A landscape with many valleys, sampled at points; each row gives a point and its height.
A ball rolls from a point to the lowest of its 2 nearest points, and stops where none of them is lower. Distance is the straight distance between rows; heights are no part of it.
Q537 height 460: 117,105,146,135,160,142,82,108,170,108,70,94,164,125,177,155,104,100,136,128,118,103,125,106
Q85 height 585: 119,110,68,130,105,71,98,148,143,147,195,115,106,166,80,131,121,125,137,122,134,177,109,114
Q484 height 703: 64,177,144,133,144,158,168,147,95,143,156,171,124,87,106,83,191,176,94,98,116,88,146,134
Q418 height 126: 100,98,99,134,116,118,67,128,222,124,117,120,107,143,92,171,95,103,134,141,148,168,82,81
Q848 height 248: 123,151,113,126,143,107,114,151,89,107,133,87,143,126,94,75,116,159,125,132,133,139,126,125
Q808 height 634: 102,146,153,129,133,120,120,142,105,140,121,93,140,138,130,89,110,107,118,117,121,110,144,126
Q511 height 505: 123,99,93,132,108,123,96,135,118,154,143,114,116,157,123,137,110,116,133,123,115,149,136,113
Q930 height 685: 128,155,100,161,131,116,155,134,81,130,163,135,137,83,115,76,151,186,119,100,158,120,154,172
Q948 height 251: 142,86,67,138,89,105,106,134,152,157,163,144,65,179,114,166,115,121,144,144,118,166,120,87
Q630 height 529: 160,159,179,90,133,132,218,98,100,110,144,173,137,104,146,133,196,133,138,112,153,109,132,190
Q233 height 633: 164,123,169,134,131,125,139,109,127,127,120,108,143,151,119,130,129,106,131,152,150,137,135,178
Q293 height 115: 130,129,166,156,139,136,136,106,138,113,70,94,112,122,157,131,111,126,121,163,157,127,145,136
Q817 height 707: 99,151,163,157,100,114,130,138,67,159,120,118,75,151,148,67,143,113,98,85,116,125,153,115
Q498 height 717: 102,130,163,157,78,112,130,115,81,156,116,142,69,149,166,81,144,90,90,89,124,136,150,142
Q920 height 551: 105,85,154,167,125,115,105,66,128,130,60,116,117,133,203,179,143,111,127,109,144,116,143,155
Q955 height 226: 117,164,144,111,184,148,189,145,118,89,140,156,137,95,116,121,188,194,129,159,140,98,120,139
Q19 height 706: 95,102,98,139,135,129,58,114,225,86,67,95,138,133,134,153,88,105,115,134,115,153,87,71
Q289 height 716: 84,173,145,119,157,143,152,147,72,135,137,133,142,98,117,100,166,163,123,114,123,95,134,136
Q257 height 477: 153,150,145,134,101,163,192,134,119,122,140,185,142,82,114,119,154,178,112,157,155,109,139,175
Q155 height 293: 198,88,128,142,125,164,126,117,133,148,101,145,143,148,135,182,107,133,141,151,143,145,111,132
Q508 height 676: 130,133,136,128,85,156,147,129,72,143,126,165,110,115,141,108,145,139,119,131,140,127,152,148
Q594 height 420: 172,117,88,134,105,142,144,112,85,151,153,169,153,101,131,140,139,138,129,121,141,121,151,175
Q846 height 472: 153,109,77,136,110,123,118,137,105,156,169,128,137,139,106,122,117,145,135,123,119,138,146,137
Q57 height 734: 111,170,170,104,179,140,143,146,86,111,122,108,153,112,132,102,150,137,141,121,117,95,125,117
Q30 height 690: 125,158,88,162,130,95,147,140,105,143,182,106,128,104,103,57,116,165,115,88,132,121,163,147
Q433 height 504: 131,138,149,91,128,165,201,123,120,93,150,216,131,81,131,145,218,191,113,125,144,99,126,183
Q547 height 167: 124,91,124,155,117,123,82,113,220,126,106,100,124,162,116,169,87,99,118,144,146,155,109,108
Q50 height 478: 149,126,125,119,140,142,121,135,136,162,152,122,188,119,115,133,101,108,143,130,107,99,138,128
Q779 height 272: 122,119,119,149,133,128,89,111,179,108,63,89,119,125,148,136,72,129,116,163,137,144,140,89
Q851 height 556: 119,120,106,121,131,111,91,151,129,148,172,95,161,142,102,100,99,111,130,97,100,119,129,123
Q321 height 559: 84,105,93,128,113,77,81,154,139,149,184,118,100,180,86,145,129,97,140,105,130,167,95,117
Q280 height 700: 100,135,185,133,79,145,146,109,92,155,107,161,107,112,162,111,145,85,94,117,135,102,149,164
Q21 height 55: 134,162,147,63,206,116,201,133,107,94,160,132,155,103,141,140,183,161,153,94,128,74,115,134
Q188 height 278: 161,96,63,138,77,102,130,129,132,168,176,144,71,178,120,132,109,134,131,144,99,164,138,113
Q126 height 660: 127,135,85,159,128,76,113,135,124,149,193,92,150,132,91,85,120,142,119,84,141,140,145,157
Q455 height 197: 130,91,124,167,105,116,98,107,180,146,100,99,103,153,140,156,95,102,125,153,144,149,139,121
Q332 height 533: 96,99,110,133,120,96,67,148,137,145,153,96,109,174,112,130,114,94,129,111,123,151,109,103
Q752 height 663: 91,150,175,142,120,150,143,133,102,154,101,120,99,119,151,94,123,112,114,127,129,92,160,115
Q827 height 528: 131,133,126,124,140,160,113,141,137,155,123,125,167,111,135,132,87,111,136,149,98,93,140,93
Q222 height 343: 119,120,69,104,100,83,104,147,216,141,170,125,51,178,86,144,102,123,148,135,93,178,108,68
Q686 height 158: 154,101,155,167,110,120,124,89,157,128,84,108,110,144,149,158,108,110,119,165,168,141,146,151
Q800 height 661: 98,111,113,110,131,125,64,142,192,71,98,83,143,150,91,123,97,85,112,129,123,166,83,105
Q309 height 114: 113,143,188,69,162,158,202,109,106,104,104,161,92,113,170,162,198,142,141,127,132,84,111,132
Q87 height 45: 156,117,118,95,161,129,90,143,144,107,141,102,182,142,97,160,120,109,151,115,114,140,96,134
Q495 height 125: 161,116,137,85,177,113,117,145,143,61,112,89,185,143,113,139,118,127,153,121,116,143,87,122
Q917 height 697: 107,157,152,132,65,116,156,140,61,153,152,201,102,111,146,68,165,132,84,85,135,137,148,148
Q180 height 395: 151,133,149,116,170,146,105,128,173,97,85,97,174,128,143,143,89,109,142,148,116,119,104,100
Q872 height 751: 86,176,179,94,201,154,163,138,100,115,117,132,153,102,130,119,173,144,135,143,110,76,114,109
Q883 height 673: 123,170,140,139,135,124,180,128,92,112,152,137,134,100,108,90,172,173,117,123,166,114,142,182
Q785 height 337: 195,105,110,141,120,160,135,124,125,159,130,144,163,136,112,159,102,155,146,159,136,134,129,134
Q488 height 692: 101,131,145,154,113,100,130,142,114,158,128,97,68,162,159,79,102,102,104,93,91,123,158,93
Q501 height 222: 107,92,81,144,88,96,95,129,190,169,156,135,63,171,112,181,111,103,145,154,146,177,108,92
Q80 height 235: 121,103,117,177,112,123,100,93,182,132,74,101,102,136,167,147,79,129,107,153,132,136,161,97
Q201 height 576: 139,115,120,137,128,156,93,132,175,160,110,112,151,135,138,142,69,92,125,147,107,118,139,77
Q946 height 612: 142,110,171,142,131,105,123,100,119,128,123,103,130,167,132,142,152,80,135,133,168,147,124,183
Q829 height 374: 159,155,147,109,168,122,166,132,121,124,163,116,200,109,111,130,143,135,157,88,129,98,127,171
Q916 height 340: 136,136,124,123,148,153,88,128,183,74,76,98,174,120,125,128,80,97,125,154,98,136,94,64
Q195 height 656: 140,149,158,129,123,127,150,117,91,113,132,117,134,123,112,109,144,139,126,140,157,123,146,172
Q16 height 599: 112,126,141,114,144,118,88,143,123,120,130,86,165,144,104,101,110,106,121,113,113,126,116,121
Q258 height 281: 127,154,90,120,154,110,91,155,119,79,137,91,168,122,88,82,92,156,123,131,112,153,122,107
Q888 height 593: 135,105,156,139,109,123,121,85,92,138,95,130,111,154,162,153,150,89,129,137,164,149,126,183
Q400 height 319: 126,144,70,106,143,119,78,152,128,103,133,97,152,128,95,96,79,136,115,138,87,153,116,67
Q891 height 727: 128,115,138,138,64,112,135,108,71,157,133,161,104,146,155,106,154,85,99,114,140,150,148,169
Q357 height 164: 84,106,70,123,102,99,74,146,216,122,135,123,65,152,98,160,101,109,142,126,118,174,82,58
Q213 height 718: 131,133,179,104,76,154,159,96,88,154,113,203,137,97,170,138,161,87,114,115,140,120,132,182
Q639 height 160: 127,157,190,136,161,149,159,121,144,91,78,106,124,110,151,119,123,134,132,182,151,106,136,124
Q148 height 444: 145,134,102,148,82,133,167,124,97,149,168,192,142,77,123,100,149,156,112,110,144,115,156,173
Q995 height 518: 147,153,170,64,132,147,219,109,101,102,141,198,125,90,139,154,211,163,133,109,149,110,113,174
Q97 height 282: 153,153,109,136,194,142,167,138,131,106,162,143,178,59,116,129,150,185,154,120,144,87,141,164
Q13 height 196: 86,105,93,147,92,82,91,137,228,151,143,127,55,153,119,185,108,94,157,132,145,168,99,74
Q932 height 291: 124,136,95,114,148,142,74,145,145,88,101,103,160,128,112,112,75,114,129,157,100,150,112,68
Q902 height 635: 119,129,112,112,133,114,74,148,161,98,126,81,157,148,81,115,104,114,113,126,121,160,95,116
Q610 height 238: 179,92,148,151,130,155,134,109,122,129,61,141,124,128,173,186,115,146,142,151,147,132,127,130
Q446 height 209: 133,143,144,117,159,125,114,138,89,91,102,78,141,150,126,116,126,142,138,143,133,141,119,133
Q722 height 199: 135,168,178,113,180,152,186,139,129,90,109,129,132,106,126,114,155,156,129,184,142,99,126,116
Q387 height 652: 91,119,121,147,134,127,89,128,152,131,97,93,114,125,158,103,74,101,120,132,90,119,150,68
Q557 height 182: 140,92,95,118,138,141,75,149,188,136,133,129,161,148,88,174,94,116,142,132,117,158,79,94
Q370 height 426: 146,134,135,111,157,135,133,132,110,145,162,126,195,112,116,134,128,118,151,106,111,92,133,158
Q971 height 517: 112,105,161,141,150,130,98,88,130,123,73,91,124,130,180,165,135,104,138,112,131,107,128,138
Q352 height 236: 151,95,82,129,127,145,81,136,197,156,119,130,138,154,97,169,66,126,128,145,122,155,109,64
Q10 height 672: 94,129,133,155,116,119,118,135,145,151,101,97,79,130,166,90,84,105,118,134,91,103,167,73
Q129 height 116: 138,90,98,110,145,133,70,144,141,129,149,117,167,159,93,170,113,112,151,112,118,150,98,123
Q449 height 492: 128,151,139,108,124,167,184,136,98,113,139,197,130,75,122,129,187,187,114,140,140,108,134,172
Q973 height 623: 123,116,67,150,120,71,92,152,145,143,207,101,127,154,81,92,111,140,128,92,119,152,130,132
Q52 height 682: 84,158,195,122,107,167,161,136,100,140,102,158,101,97,140,98,145,119,103,141,131,91,147,139
Q313 height 622: 108,118,101,129,124,127,79,135,185,128,102,97,122,141,132,120,60,96,126,130,82,136,124,50
Q972 height 83: 129,160,168,65,183,140,198,126,84,106,137,146,127,106,148,144,198,153,164,104,124,83,117,140
Q700 height 306: 143,132,73,127,110,80,124,137,184,149,186,124,35,190,97,123,108,132,146,140,71,176,120,97
Q492 height 459: 140,146,112,136,69,157,181,131,111,139,154,191,129,71,119,101,137,167,105,146,136,112,164,158
Q198 height 145: 145,127,178,88,141,172,185,115,97,107,83,181,106,106,171,169,177,149,142,147,137,99,121,133
Q765 height 173: 153,130,155,89,177,113,120,130,117,69,100,81,150,147,131,144,133,132,154,134,135,138,105,132
Q931 height 305: 151,120,72,142,84,83,146,120,160,168,197,150,40,193,119,132,132,109,134,137,82,178,127,119
Q331 height 324: 177,144,124,121,175,110,179,123,124,110,167,132,184,84,126,138,149,166,157,103,144,93,135,183
Q191 height 684: 94,107,117,133,140,124,62,129,178,79,73,76,138,141,131,137,103,96,117,128,115,151,92,95
Q522 height 247: 138,162,124,110,177,148,184,145,108,112,148,148,151,83,120,136,169,190,154,136,125,89,134,151
Q3 height 446: 158,103,88,144,97,117,125,120,86,153,172,143,150,143,116,134,134,126,133,120,144,143,138,168
Q712 height 688: 111,147,127,139,95,128,152,144,58,157,152,155,104,109,137,78,142,152,110,109,118,116,157,132
Q550 height 385: 185,129,113,140,133,165,163,127,106,141,130,169,175,100,123,151,131,170,140,144,130,106,140,148
Q549 height 186: 165,111,161,122,119,167,161,109,98,122,76,166,123,112,174,169,143,140,148,151,149,122,128,150
Q519 height 695: 77,163,137,141,104,138,165,159,61,153,151,174,96,98,127,72,168,168,94,99,114,100,155,114
Q82 height 729: 134,118,153,119,83,135,142,90,66,153,126,186,124,128,163,126,173,74,101,102,146,147,130,182
Q60 height 577: 122,92,141,160,101,125,116,79,92,127,77,131,93,129,186,156,147,105,118,123,153,134,143,156

Where does a ball stop that starts at each point below?
Q883 => Q932
Q498 => Q293
Q188 => Q418
Q332 => Q594
Q400 => Q87
Q30 => Q594
Q60 => Q932
Q201 => Q293
Q155 => Q21
Q995 => Q594
Q331 => Q293

Call two points neighbours if one is among the 2 nearest of the other. Go from one point of each pair to the other, from neighbour to neighbour, staying as low as possible. Name the highest point that can't be avoided.
Q293 / Q21 => Q522
Q293 / Q418 => Q455
Q932 / Q87 => Q400
